A landscape with many peaks, sampled at points; each row gives a point and its height.
A climber steps from a point to the highest of its 2 nearest points, and stops where none of them is higher. Distance is the straight distance between rows; heights are no part of it.
q_126: 40	48	-1	-29	-6	-9	-8	-22	-12	18	11	0	8	-16	-21	19	-22	21	-4	-5	-23	-13	-23	4	2	-9	48	-32	-5	-3	-24	15	12	8	-13	30	-16  height 2.28
q_351: -4	-42	6	-5	-9	-6	3	20	1	-6	9	-24	0	3	19	-12	19	18	-12	-10	25	19	-6	-5	2	8	-25	16	23	-2	15	0	-4	-1	7	-31	3  height 5.18
q_591: -8	-5	5	10	-14	29	12	2	8	11	-8	-4	-21	-9	8	18	7	13	-3	17	19	-30	9	21	-11	-16	10	12	10	-8	19	-15	-36	-7	-13	-4	-5  height 5.48
q_335: 26	-41	17	-15	17	0	-11	25	2	-13	6	-20	1	2	-4	5	12	14	-21	-11	18	18	-10	-15	-6	8	15	16	30	-7	-7	-12	8	26	19	-17	9  height 3.79
q_405: 4	38	-7	7	-19	31	-16	-23	-18	33	19	-16	1	-10	30	3	-32	3	23	-9	10	-16	12	25	-26	-36	0	-28	2	-5	10	9	-22	19	-11	-8	-13  height 2.92
q_840: -1	-42	5	-8	0	-2	18	0	4	-8	-11	-24	-19	4	-10	-12	15	25	-1	5	29	-4	-12	16	-16	-8	1	9	42	-2	14	-4	-16	-9	-22	-8	4  height 6.42
q_762: 2	-17	-1	7	-2	6	1	19	19	-7	10	6	8	14	21	7	5	-23	-26	13	11	11	27	-36	4	29	-9	23	-5	6	0	0	12	-7	29	-12	15  height 2.93
q_714: -1	-32	7	5	-12	16	11	18	12	5	-1	6	15	1	-2	15	21	18	-21	6	8	-4	13	-20	7	18	-13	26	-1	-1	14	-16	-18	8	6	-12	26  height 5.67
q_956: -10	42	-13	-3	-27	17	-4	-10	2	14	22	16	1	-9	5	2	-2	-23	38	-7	-20	5	16	11	-8	-1	15	-34	-4	-4	-1	-9	-7	5	0	24	-17  height 0.99
q_960: 4	6	-5	3	7	5	20	-6	11	-34	-21	16	-26	16	-3	-3	0	-28	-3	12	-5	-9	3	-20	-14	22	3	2	-11	24	19	-20	-22	-49	-3	24	-2  height 5.44
q_532: 10	33	-11	-16	-3	-23	-12	-21	-10	4	13	21	2	-4	-18	-5	-6	6	28	-19	-31	22	-21	10	12	12	17	-29	-10	2	-19	6	21	-2	6	26	-5  height 1.49
q_559: -7	16	18	-6	-4	-9	-10	11	4	0	4	-3	21	-15	30	-13	7	7	-5	-2	-24	34	15	-4	34	-4	-7	-13	-15	19	0	22	27	17	2	-1	-22  height 2.98
q_296: 8	34	-12	-26	-18	3	-6	-15	-17	34	29	7	24	2	0	-3	-15	-2	25	-14	-2	-25	-5	32	3	-6	0	-29	-9	11	-6	24	5	23	-1	8	-4  height 1.35
q_431: -5	18	-17	-17	-8	-14	-3	-21	-23	21	10	12	25	13	-16	-2	-17	-2	25	-21	2	-18	-17	43	6	3	-5	-14	-12	4	-8	21	6	4	-4	-3	10  height 0.93
q_279: 17	3	4	-1	29	-8	2	-9	4	-7	-22	16	-7	2	-29	5	-9	-7	-10	8	-26	5	-2	-15	11	-8	32	-2	-9	3	-8	-11	7	-3	-9	38	5  height 3.89
q_84: 18	35	9	-21	8	-12	-12	-15	-1	9	6	5	2	-21	-10	7	-13	9	4	-5	-34	0	-7	0	21	-8	33	-23	-18	-4	-29	16	26	11	-4	30	-14  height 2.76
q_838: -10	15	14	6	27	-15	-13	-1	16	-9	-2	26	6	-6	-4	3	12	-21	-4	-1	-23	16	13	-28	23	4	2	-10	-12	4	-21	12	28	2	-8	22	-8  height 0.56
q_578: -14	27	-35	10	-19	2	6	-16	-5	9	5	22	5	6	-11	7	0	-30	22	-19	-5	-10	-3	18	-9	16	-6	-6	-4	-10	3	-13	-2	-18	14	3	4  height 5.06
q_867: 11	1	6	19	-3	16	-5	6	5	4	-12	-28	7	-7	-13	19	-35	-1	-11	13	4	-21	3	-16	-11	-25	21	2	28	-27	-2	-12	-9	20	-16	-1	-8  height 3.43
q_737: -5	-16	15	0	-9	7	1	6	-2	25	0	-19	19	-4	17	-1	-5	32	-5	4	15	0	5	7	13	-22	-25	10	13	-19	14	1	-6	28	-15	-27	4  height 4.06
q_292: 2	22	6	-10	16	-14	-4	1	-6	11	-1	8	17	-12	-10	2	-1	7	-1	-5	-17	-5	-5	4	26	-9	13	-18	-18	5	-15	21	26	12	-7	13	-8  height 3.14
q_454: 12	-37	14	-6	2	15	-12	14	15	-21	22	-3	-6	20	18	15	4	-14	-14	3	29	28	12	-28	-21	41	4	13	8	10	-1	-17	16	14	33	-26	1  height 3.32
q_875: -21	16	-4	11	-21	26	7	2	3	17	1	15	1	-19	20	15	15	12	3	22	10	-18	28	27	2	-8	1	-4	-14	1	9	-8	-17	-1	-1	4	-12  height 1.80
q_111: -20	2	-15	17	-13	-5	2	1	-14	3	-1	-9	-11	8	14	-4	-3	-3	-1	-1	25	-11	-5	15	-12	3	-33	7	-19	-13	6	11	2	-22	16	-28	12  height 3.65
q_704: 24	-3	-9	-2	16	-6	-6	-9	2	-6	9	-11	-9	7	-4	-4	-29	-12	36	-22	5	0	-23	-1	-20	-1	-8	-10	27	-37	-9	-10	6	9	17	-5	15  height 0.91
q_500: 14	-23	2	1	9	0	-15	24	9	-4	21	-8	13	7	27	1	-23	-21	-5	3	14	25	18	-32	-12	4	-11	17	-7	-9	-10	0	22	17	40	-25	12  height 2.95
q_511: 0	-43	7	1	-1	8	21	18	11	-8	-16	0	-1	9	-15	19	18	14	-20	12	12	-14	3	-9	-13	16	1	21	14	4	18	-25	-24	-7	-2	-11	20  height 6.19
q_39: 12	-12	6	3	21	2	2	9	11	0	-15	-9	-3	-1	-25	0	-11	-3	-8	5	-16	-2	-4	-17	13	-6	19	7	2	-3	-3	-13	2	9	2	15	3  height 4.24
q_461: -9	-11	12	2	-28	11	6	-4	-7	15	-4	-30	-6	-6	21	3	-2	36	-2	9	17	-3	-5	17	-1	-30	0	-3	37	-11	10	6	-35	10	-38	-19	-12  height 6.07
q_848: -12	-10	-12	2	5	-3	9	-12	-5	6	-8	-5	-17	2	-20	-5	-13	-4	14	-4	10	-10	-15	23	-5	-6	-3	6	5	4	7	0	-7	-9	-5	10	6  height 6.32
q_414: 21	-1	6	12	6	28	-3	18	27	-26	2	-10	-20	0	-6	1	-24	-6	7	16	-16	0	6	-35	-19	0	21	2	7	-21	8	-29	-10	11	-3	15	-8  height 2.89
q_73: 3	35	-8	-23	-17	-11	4	-6	-16	11	34	20	24	-3	-10	-3	8	-15	32	-19	-4	-17	3	21	2	8	13	-25	-2	15	-13	24	15	2	-10	26	-9  height 1.90
q_108: -3	-17	14	8	-18	9	-2	11	-1	28	5	-1	26	-8	26	11	4	31	-9	19	5	-5	18	-1	0	-17	-35	19	-9	-24	9	2	-13	29	-1	-32	18  height 4.50
q_377: -18	31	-21	5	-17	22	7	-20	-9	-2	6	34	-5	-17	2	18	22	-15	14	7	5	-44	6	42	-4	12	20	-10	-17	14	2	-4	-18	-15	-1	27	2  height 5.56
q_358: -24	-10	-4	16	-17	-2	11	1	-4	8	-14	21	19	1	-4	8	23	16	-21	24	10	-24	4	20	14	7	-18	9	-25	6	-2	0	-4	-3	-13	-6	11  height 0.92
q_262: 24	-25	13	-6	21	2	-5	8	15	-19	11	-31	10	-9	18	10	-16	13	-3	-2	23	5	13	-23	-24	-11	12	5	35	-25	-7	-14	8	47	8	-28	1  height 2.54
q_389: 2	-18	8	0	-14	4	0	14	-4	12	16	-11	6	-7	56	-4	1	21	9	-1	19	18	18	-4	-9	-13	-40	18	12	-10	18	11	-9	10	11	-42	7  height 4.40
q_814: 8	14	-28	-9	5	-10	7	-22	-7	-3	-7	28	14	19	-45	7	-12	-25	17	-18	-20	-7	-23	16	-6	7	26	0	7	0	0	-12	-7	-20	-11	30	10  height 3.67
q_597: -23	-5	-10	19	-18	-3	5	10	-1	-8	-7	2	11	3	16	-4	17	-5	-24	10	10	-1	13	-8	12	15	-29	20	-19	10	6	4	3	-20	15	-25	10  height 1.29
q_793: 6	-35	15	-19	5	3	3	16	-15	11	-2	-8	17	3	-24	0	33	19	-33	-8	-23	16	-7	-17	29	3	6	16	10	5	4	-7	-10	14	-13	-4	23  height 4.22
q_72: 16	-29	7	-1	17	9	8	8	23	-20	9	-23	-1	-1	7	6	-10	8	5	2	33	-18	3	-9	-29	-4	8	5	34	-15	4	-20	4	20	2	-17	1  height 2.27
q_395: -1	9	-17	-4	11	-2	15	-26	-6	-15	-4	29	-2	9	-32	7	5	-27	15	-5	-21	-13	3	10	-6	9	25	-9	-10	18	7	-10	-8	-24	-19	37	-6  height 3.10
q_650: -8	3	-2	1	19	-24	-4	-9	-10	-2	-14	0	8	4	-12	-14	4	-2	-8	-7	-8	8	-10	8	26	0	4	2	-16	15	-7	13	18	-5	-1	11	-2  height 3.48
q_283: -18	10	14	-4	-4	-17	1	9	-4	-7	3	8	22	-10	8	-14	18	-4	-2	-1	-9	12	13	6	31	5	-5	-14	-12	33	-1	29	32	-4	-12	8	-24  height 2.69
q_161: -22	-8	-7	-5	-12	-1	20	-14	-14	9	-9	17	9	-1	-17	5	20	14	-4	29	12	-26	-6	39	2	0	4	5	-19	25	-2	6	-9	-6	-24	9	1  height 0.67
q_372: -18	17	3	7	-15	17	5	-3	-2	26	9	5	17	-13	20	1	8	6	3	12	5	-22	22	23	8	-12	-12	-13	-33	5	1	11	-2	18	-5	4	-14  height 1.79
q_397: 1	-1	14	7	-15	13	-5	-10	-9	25	1	-32	6	-7	33	-1	-19	33	-6	4	11	-9	11	3	-5	-36	-10	-10	29	-17	5	14	-16	30	-21	-30	-10  height 4.85
q_401: 21	-15	11	-1	19	3	-12	16	14	4	18	-19	10	-2	25	2	-20	1	4	-3	17	10	18	-24	-19	-15	-15	9	14	-18	-5	-1	13	34	19	-28	10  height 2.77
q_371: 0	-39	2	-4	12	10	14	5	14	-34	-2	-13	-8	4	9	12	11	7	0	1	37	-14	-6	6	-34	15	0	7	29	-5	14	-18	0	-8	3	-27	-1  height 1.99
q_38: 1	-22	9	2	-8	20	15	15	2	13	-11	-12	1	-2	-16	15	12	17	-18	11	-7	-6	6	-15	0	0	11	13	22	4	17	-25	-23	8	-11	-1	-2  height 5.54
q_16: 2	-6	-19	3	12	5	15	-5	0	-13	-12	-2	-9	10	-19	-5	-14	-23	15	-3	4	-16	-13	8	-23	11	0	10	0	-10	8	-14	-8	-22	2	9	9  height 7.32
q_193: -2	-35	-9	5	0	-4	27	0	-5	-14	-31	-11	-16	20	-25	-5	23	9	-17	12	15	-3	-14	18	-12	6	-2	17	10	22	14	-10	-18	-36	-16	-6	10  height 4.69
q_568: 10	31	-2	-25	4	-30	-2	-13	-15	-18	16	28	6	-9	-18	-7	5	0	17	-17	-24	8	-10	3	9	4	30	-28	-8	14	-26	29	25	-13	-16	38	-17  height 1.17
q_445: 31	41	-4	-25	-7	-16	-5	-19	-14	14	22	22	10	-9	-31	14	-21	13	19	-16	-26	8	-19	19	3	1	35	-30	12	4	-22	12	9	5	-2	22	-14  height 1.87
q_583: -5	13	-9	-1	6	-10	0	-9	-5	-7	-3	1	-21	7	-17	-22	-2	-9	11	-6	-14	19	-10	-9	8	2	-2	-8	-13	11	-7	4	8	-18	8	19	-8  height 3.88
q_319: 5	-6	12	2	-9	31	11	14	20	-13	1	-15	-33	-6	24	15	-1	5	11	10	17	-24	10	7	-27	-6	9	13	27	-16	23	-27	-27	-10	-6	-6	-14  height 4.21
q_945: 0	26	-15	-16	-3	-1	8	-16	-10	-2	12	25	12	-3	-30	5	2	-20	29	-11	-17	-15	3	19	1	4	29	-16	2	15	-1	-1	2	-3	-17	36	-14  height 2.50
q_125: 16	-12	0	-6	18	9	-3	9	22	-42	13	-15	-24	7	16	0	-14	-13	31	-6	22	-3	-3	-10	-44	9	7	-5	15	-23	12	-23	8	0	7	-10	-9  height 1.43
q_818: -12	-10	5	4	-19	16	18	5	-3	-5	-22	21	-20	-8	1	23	35	19	-13	24	7	-27	1	40	-3	-1	12	13	-3	16	14	-18	-41	-30	-17	4	8  height 6.20
q_231: 26	15	-11	-1	3	-23	-23	-7	-10	4	6	2	-1	15	-3	-6	-25	-10	21	-34	-7	21	-33	-7	-9	3	-9	-10	14	-36	-16	0	15	1	30	-14	20  height 0.75
q_86: -3	-9	-4	-8	18	-10	-4	-15	-10	9	-2	-13	0	4	-20	-15	-23	8	18	-10	7	-13	-30	21	-3	-14	-6	-4	13	-11	-3	22	-3	9	-8	-8	15  height 5.46
q_98: -5	-31	7	4	-20	23	19	9	3	-1	-10	4	-5	-4	-6	27	25	26	-15	19	17	-29	3	9	-9	1	1	16	18	-12	16	-21	-38	-11	-4	-10	18  height 6.98
q_987: -4	22	15	-11	8	-11	4	-11	-6	-22	9	19	-5	-9	-13	-9	15	0	16	-6	-19	12	2	-8	8	3	26	-32	-11	24	-11	11	22	-8	-12	44	-30  height 0.90
q_759: -4	39	-9	1	-25	30	-10	-15	-5	27	25	-4	-8	-15	29	8	-18	-12	44	-12	0	0	21	23	-14	-17	1	-34	-8	-5	8	0	-17	6	4	8	-15  height 1.89
q_465: 20	8	2	11	1	26	-9	10	12	3	0	-22	-4	-3	0	10	-41	-10	9	3	-9	-8	13	-38	-18	-23	13	-7	10	-34	-4	-19	-4	19	-3	5	-11  height 3.00
q_124: -16	19	-4	10	-1	-14	-14	6	13	-11	6	11	-12	5	23	-17	-1	-37	-8	-8	-21	39	7	-37	11	10	-17	-10	-20	1	-18	16	21	-10	16	7	2  height 1.74
q_29: -21	33	-25	14	-25	13	7	-11	-12	3	9	33	0	-14	13	15	17	-22	28	-11	4	-27	8	31	-9	17	-3	-16	-22	1	0	-2	-9	-24	14	8	4  height 7.20
q_160: -17	-31	-4	-1	-14	1	24	6	-2	-1	-17	2	-15	7	-11	6	28	27	-10	19	18	-16	-22	39	-8	0	-2	13	7	12	15	-5	-37	-27	-15	-8	4  height 5.20
q_254: -19	27	-13	8	-13	6	-1	-9	7	-3	5	5	-17	3	20	-6	-4	-28	30	-12	-9	21	12	0	-11	11	-16	-13	-14	-3	11	-6	-10	-28	16	8	-7  height 2.45
q_446: 1	-16	13	-8	7	-9	6	16	-14	15	-13	0	18	0	-28	6	26	24	-32	4	-27	10	-2	-9	34	-10	26	5	6	17	0	1	5	18	-21	5	5  height 4.51
q_868: -19	10	-13	14	-9	18	14	-9	-8	-8	-17	31	-15	-9	1	16	24	3	-5	20	11	-44	3	41	-3	11	10	7	-22	13	6	-8	-24	-25	-4	19	9  height 8.20
q_941: 2	17	14	-11	-17	6	-6	3	-23	29	2	-10	27	-1	-2	3	-20	25	-14	9	0	-32	2	17	10	-18	16	-23	-15	8	-16	16	7	37	-26	7	-24  height 6.39
q_384: -22	11	8	2	-11	0	10	5	1	10	7	10	18	-10	10	-3	8	-1	8	5	-1	-2	20	20	19	3	-6	-12	-19	19	9	8	13	0	-8	1	-15  height 2.31
q_409: 12	18	-10	6	6	-15	-25	-8	-10	18	12	-2	5	6	10	-8	-25	-10	31	-27	-10	25	-10	3	0	-11	-24	-16	-6	-19	0	15	11	8	27	-15	14  height 0.59
q_592: -3	-3	15	4	-1	0	-5	16	13	11	3	-6	11	-6	15	-8	-2	0	-7	1	-11	28	19	-13	23	-5	-16	6	-10	6	7	6	14	10	6	-5	-3  height 3.27
q_298: -18	-3	-19	0	7	-10	16	-19	-18	-2	-19	16	10	11	-30	-1	9	-10	-8	7	3	-26	-9	20	3	3	1	5	-21	22	-2	8	1	-23	-16	8	7  height 0.46
q_47: -19	10	-9	21	4	0	14	-6	10	-4	-18	17	4	3	-2	5	17	-22	-10	9	-1	-23	14	-9	3	14	-11	10	-20	11	7	-3	-1	-26	4	5	2  height 0.15
q_120: 18	-41	17	-17	14	-9	-12	28	-15	1	1	-19	13	4	-18	-5	21	14	-31	-11	-2	13	-20	-16	19	9	8	24	14	-5	-10	-6	2	21	17	-15	23  height 4.00
q_619: 12	-36	6	-8	18	-1	-8	11	10	-29	10	-17	-10	8	8	7	7	-1	-9	-5	26	17	-2	-22	-26	16	2	11	14	1	1	-14	15	21	22	-22	2  height 3.56
q_795: -9	20	16	-6	17	-21	-14	-8	-7	-26	-1	29	-3	-8	-9	-10	22	-15	0	-5	-20	18	8	-20	10	11	8	-14	-9	24	-17	21	38	-18	-19	26	-16  height 0.70
q_820: 7	9	-18	5	3	7	5	0	13	-29	-3	4	-20	19	0	-1	-7	-29	13	-7	1	-14	-3	-12	-22	29	-4	6	-6	0	17	-25	-14	-38	14	9	2  height 6.30
q_432: 21	-9	17	2	9	-5	-14	16	13	6	2	-20	-4	-10	3	-12	-5	10	-11	1	-2	31	-3	-22	18	-5	4	10	7	-7	-7	2	10	19	17	0	5  height 3.57
q_428: -12	34	-4	2	0	14	-2	-8	4	1	12	21	8	-9	-4	7	2	-24	22	-1	-24	-7	20	-8	4	-4	9	-31	-15	5	-4	-2	6	2	-11	36	-18  height 0.49
q_588: -7	19	-27	8	-13	-11	-4	-7	-5	-3	9	2	-13	15	2	-9	-14	-26	24	-24	-3	23	-9	-9	-13	10	-20	-9	-3	-18	-3	-1	7	-20	25	-5	2  height 2.97
q_267: -7	16	-18	6	1	-18	-8	3	-2	-9	-2	-7	-1	11	9	-22	-3	-31	-13	-8	-2	19	6	-22	4	9	-23	4	-24	3	-8	12	18	-14	18	-16	3  height 1.59
q_634: 1	5	0	11	-5	28	6	6	15	-9	2	-6	-30	-6	20	8	-4	-14	29	-1	14	-14	15	5	-20	-3	6	5	0	-19	24	-19	-18	-22	11	6	-8  height 3.26
q_402: -1	13	7	4	-6	4	-3	-7	1	17	3	-26	-6	-15	-8	-6	-26	21	3	2	-7	9	1	5	13	-25	21	-22	5	8	-3	6	2	15	-6	3	-26  height 6.50
q_157: -8	-18	5	-3	1	4	17	6	-6	19	-15	5	13	2	-29	4	20	19	-17	16	-13	-10	5	-2	14	-9	16	9	6	13	5	-13	-11	13	-24	5	2  height 4.93
q_429: 15	-6	9	4	8	16	3	17	24	-24	-6	4	-27	9	-4	-4	-11	-4	-5	23	-21	9	11	-36	-4	11	19	6	0	6	10	-31	-13	-4	-6	29	-9  height 3.24
q_159: -25	-12	-1	14	-23	1	11	12	-3	-10	-18	18	11	1	5	17	35	16	-26	14	7	-16	11	3	13	22	-29	24	-14	1	2	5	-17	-21	3	-20	22  height 1.12
q_656: -11	19	-32	-1	-7	-12	5	-23	-15	10	-2	29	26	13	-34	8	-6	-29	22	-23	-11	-15	-14	18	-4	11	7	-4	5	-4	-7	-4	-1	-5	2	7	8  height 4.20
q_81: 8	8	12	-2	7	-19	-19	-4	5	-1	1	-9	-21	-15	9	-28	-3	16	-4	-6	-21	46	-17	0	24	-4	4	-9	-11	6	-19	13	19	-1	14	12	-17  height 4.76
q_435: 22	2	22	-1	17	-28	-30	17	8	-2	1	9	-5	-13	20	-7	21	-9	-47	5	-25	48	-4	-29	40	19	10	26	-10	0	-23	8	22	11	15	15	1  height 4.05
q_729: -2	3	12	2	24	-36	-16	3	1	-15	-9	12	2	2	3	-13	26	-13	-41	1	-16	36	-1	-30	26	14	1	18	-6	17	-20	12	25	-7	3	5	-2  height 4.29
q_328: -9	8	-24	12	-5	1	0	3	-3	-11	-1	-9	-12	8	2	-3	-6	-24	9	-16	15	-2	-5	-6	-24	12	-28	4	-12	-15	5	-3	2	-24	25	-18	8  height 3.31
q_686: -25	2	-14	12	-3	-12	19	-15	-11	-16	-27	19	4	4	-10	3	26	-12	-29	10	6	-28	4	7	-1	15	-12	12	-15	25	4	5	-7	-33	-11	-1	7  height 0.31
q_832: -28	14	-8	10	-10	-13	3	6	-8	-2	-3	4	16	-2	18	-14	12	-26	-17	-1	-1	13	6	-1	25	5	-32	5	-26	13	1	23	23	-10	10	-25	-2  height 1.45
q_477: 2	-9	9	8	11	-22	2	3	3	-22	-16	8	-2	14	-6	-7	27	-21	-37	2	-5	20	6	-43	21	25	-5	12	1	28	-7	-2	7	-19	2	6	3  height 4.49
q_932: 7	-30	20	-10	-8	0	-10	17	-6	8	21	-22	7	-5	31	-11	14	27	-8	-15	10	27	3	-8	7	-11	-28	14	25	-9	13	11	-6	21	5	-35	10  height 4.81
q_791: 2	3	0	-3	10	0	-14	-23	-11	23	7	-14	8	4	6	-14	-29	20	15	-9	9	-9	-25	28	8	-29	-24	-15	6	-4	-1	27	-3	29	-14	-22	7  height 4.75
q_826: -17	13	-20	-18	7	-20	9	-21	-27	8	-4	14	20	16	-29	-5	-3	-11	-2	-10	-8	-18	-24	30	11	6	10	-7	-18	14	-14	21	14	-10	-16	6	6  height 0.65
q_682: 1	-3	2	17	0	11	8	14	33	-21	1	17	0	9	13	16	2	-33	-6	13	4	3	27	-37	-10	27	-13	19	-16	5	5	-14	-6	-16	25	7	10  height 2.68
q_304: 0	27	8	-6	21	-7	-8	-9	13	-10	-2	38	3	-10	-19	13	5	-21	8	-2	-33	-7	11	-24	6	3	17	-25	-12	3	-19	1	19	9	-15	38	-6  height 0.40
q_14: -16	-23	6	-2	-10	10	12	-9	-6	13	-5	-14	-19	-3	-3	-11	3	27	2	13	23	-7	-16	34	-5	-25	-4	2	26	1	7	6	-29	-1	-30	-6	-2  height 7.76
q_57: -9	-25	-6	-6	16	-20	8	4	-16	12	-29	-3	6	12	-22	-14	16	9	-25	10	9	-5	-24	12	9	-6	-11	21	-4	8	2	5	4	0	-14	-12	12  height 4.12
q_503: 2	19	0	-2	-7	15	-13	-29	-14	27	18	-18	2	2	22	-11	-29	18	16	-7	10	-21	2	26	-11	-40	-17	-24	12	-7	4	32	-18	33	-20	-25	-8  height 3.92
q_921: -9	-15	1	14	-18	15	1	22	12	7	4	6	15	-8	23	17	6	17	-12	19	17	-8	22	-4	-4	4	-25	26	-10	-17	7	-6	-16	7	18	-21	18  height 5.07
q_91: 0	-31	1	-1	10	-9	6	-5	1	0	-7	-18	1	6	6	-17	-2	26	-2	9	36	-24	-22	19	-21	-14	-30	8	22	-24	-4	6	-4	15	-12	-23	22  height 3.61
q_252: -16	10	-1	11	-8	3	-10	4	15	-1	7	-3	-17	-2	21	-18	-4	-23	20	-3	-15	37	12	-13	1	4	-21	-15	-22	-2	1	6	9	-7	18	12	-8  height 2.00
q_441: 27	-4	3	1	20	3	-8	-3	8	-1	-13	-21	-10	-13	-28	3	-26	9	-7	6	-5	-9	-14	-14	-5	-24	22	5	26	-22	-11	-9	-2	15	-7	4	3  height 3.86
q_142: -16	6	2	18	-12	22	6	9	20	1	0	2	-10	-13	16	9	4	-5	7	4	11	-6	23	9	-7	-1	-8	9	-7	-2	13	-11	-17	-16	17	-1	-8  height 2.53
q_363: 14	-32	7	-9	0	10	-6	26	8	-4	27	-3	13	13	21	12	2	-10	-21	1	9	30	23	-32	-1	25	-10	27	12	-2	1	-2	10	16	37	-23	15  height 3.11
q_295: 3	24	-4	0	1	1	-18	-16	-9	31	13	-5	15	0	10	-1	-23	-1	36	-23	-18	-4	0	13	5	-19	-16	-26	-14	-11	-3	14	6	19	10	-7	1  height 0.37
q_464: 23	-7	-11	3	9	8	-2	-3	15	-22	12	-9	-7	6	0	6	-31	-22	37	-9	12	-16	-7	-10	-35	1	7	-1	24	-40	5	-19	-6	12	8	-3	4  height 1.15
q_392: -3	1	0	7	14	-12	11	-12	5	-33	-23	19	-21	17	-10	-8	20	-20	-20	5	-15	14	8	-34	2	19	-1	1	-1	33	11	-12	-1	-36	-10	22	-6  height 4.82
q_790: -3	-24	0	1	13	-20	-4	8	-7	5	-10	-19	8	13	-7	-21	-2	9	-11	1	27	-5	-29	14	-5	-7	-23	17	12	-8	-5	6	12	6	-1	-25	18  height 3.87
q_82: 9	-39	-6	-9	19	-15	10	2	-15	-3	-28	-11	-9	14	-38	-14	6	10	-19	8	2	7	-21	14	-8	-8	9	19	14	22	1	1	-7	-12	-15	-3	12  height 4.37
q_340: 8	-19	-3	-9	10	7	8	-5	24	-44	5	-15	-31	12	17	6	-1	-9	17	-4	31	-8	-11	4	-43	23	1	12	15	-5	16	-24	0	-22	11	-21	-7  height 1.71
q_176: 13	16	14	-2	1	-2	-20	-15	1	9	7	-22	-18	-16	3	-23	-18	25	16	-10	-18	32	-13	10	23	-17	6	-21	1	5	-4	16	15	11	7	4	-22  height 5.40
q_36: -4	22	11	-1	-4	9	-13	5	-4	26	-11	-15	25	-6	5	14	-23	11	-19	11	-10	-9	13	-11	15	-21	17	-10	-9	-3	-11	8	10	32	-16	1	-16  height 5.25
q_852: -8	-34	5	-1	-2	-6	10	8	1	-1	-10	-23	-20	2	-4	-13	14	20	-3	-4	19	19	-14	4	2	-1	-9	13	18	11	15	0	-13	-17	-2	-15	-5  height 5.69
q_534: 8	19	-10	-1	7	-23	-19	-6	-5	-15	-1	5	-29	-3	1	-30	-3	-4	-1	-12	-23	38	-30	-16	4	7	-1	-7	-13	-5	-20	8	14	-14	16	18	-3  height 4.30
q_508: 5	10	12	5	10	2	-5	14	4	21	-10	-14	11	-8	-15	12	-14	12	-24	11	-19	0	3	-19	27	-17	20	6	-1	-11	-11	-5	10	19	-13	4	-2  height 4.66
q_551: 18	-2	7	3	24	-10	3	0	16	-26	-16	12	-21	7	-15	-7	-7	-14	-6	10	-22	9	1	-38	1	14	19	8	-7	10	0	-19	-2	-12	5	37	3  height 3.55
q_30: -10	-6	-3	11	-9	-6	-4	5	-11	1	7	-9	7	-3	47	-8	-9	5	4	1	27	0	9	5	-18	-7	-50	17	-15	-17	8	16	-3	-11	15	-43	10  height 4.01
q_321: 31	-12	28	-5	22	-13	-29	22	11	8	1	-2	0	-3	10	-2	4	12	-33	-4	-13	34	-6	-26	31	7	11	21	-1	-8	-21	-1	16	18	26	-1	6  height 3.81
q_20: -4	8	10	-7	-15	11	-1	-6	-14	28	-3	-19	5	0	-12	-1	-14	32	-12	13	5	-5	0	17	7	-23	15	-18	8	12	-2	12	-7	27	-28	-6	-18  height 8.19

Where does a climber stop that starts at each point below?
q_826 | q_29
q_597 | q_14
q_304 | q_20
q_295 | q_29
q_84 | q_20
q_454 | q_98
q_111 | q_14
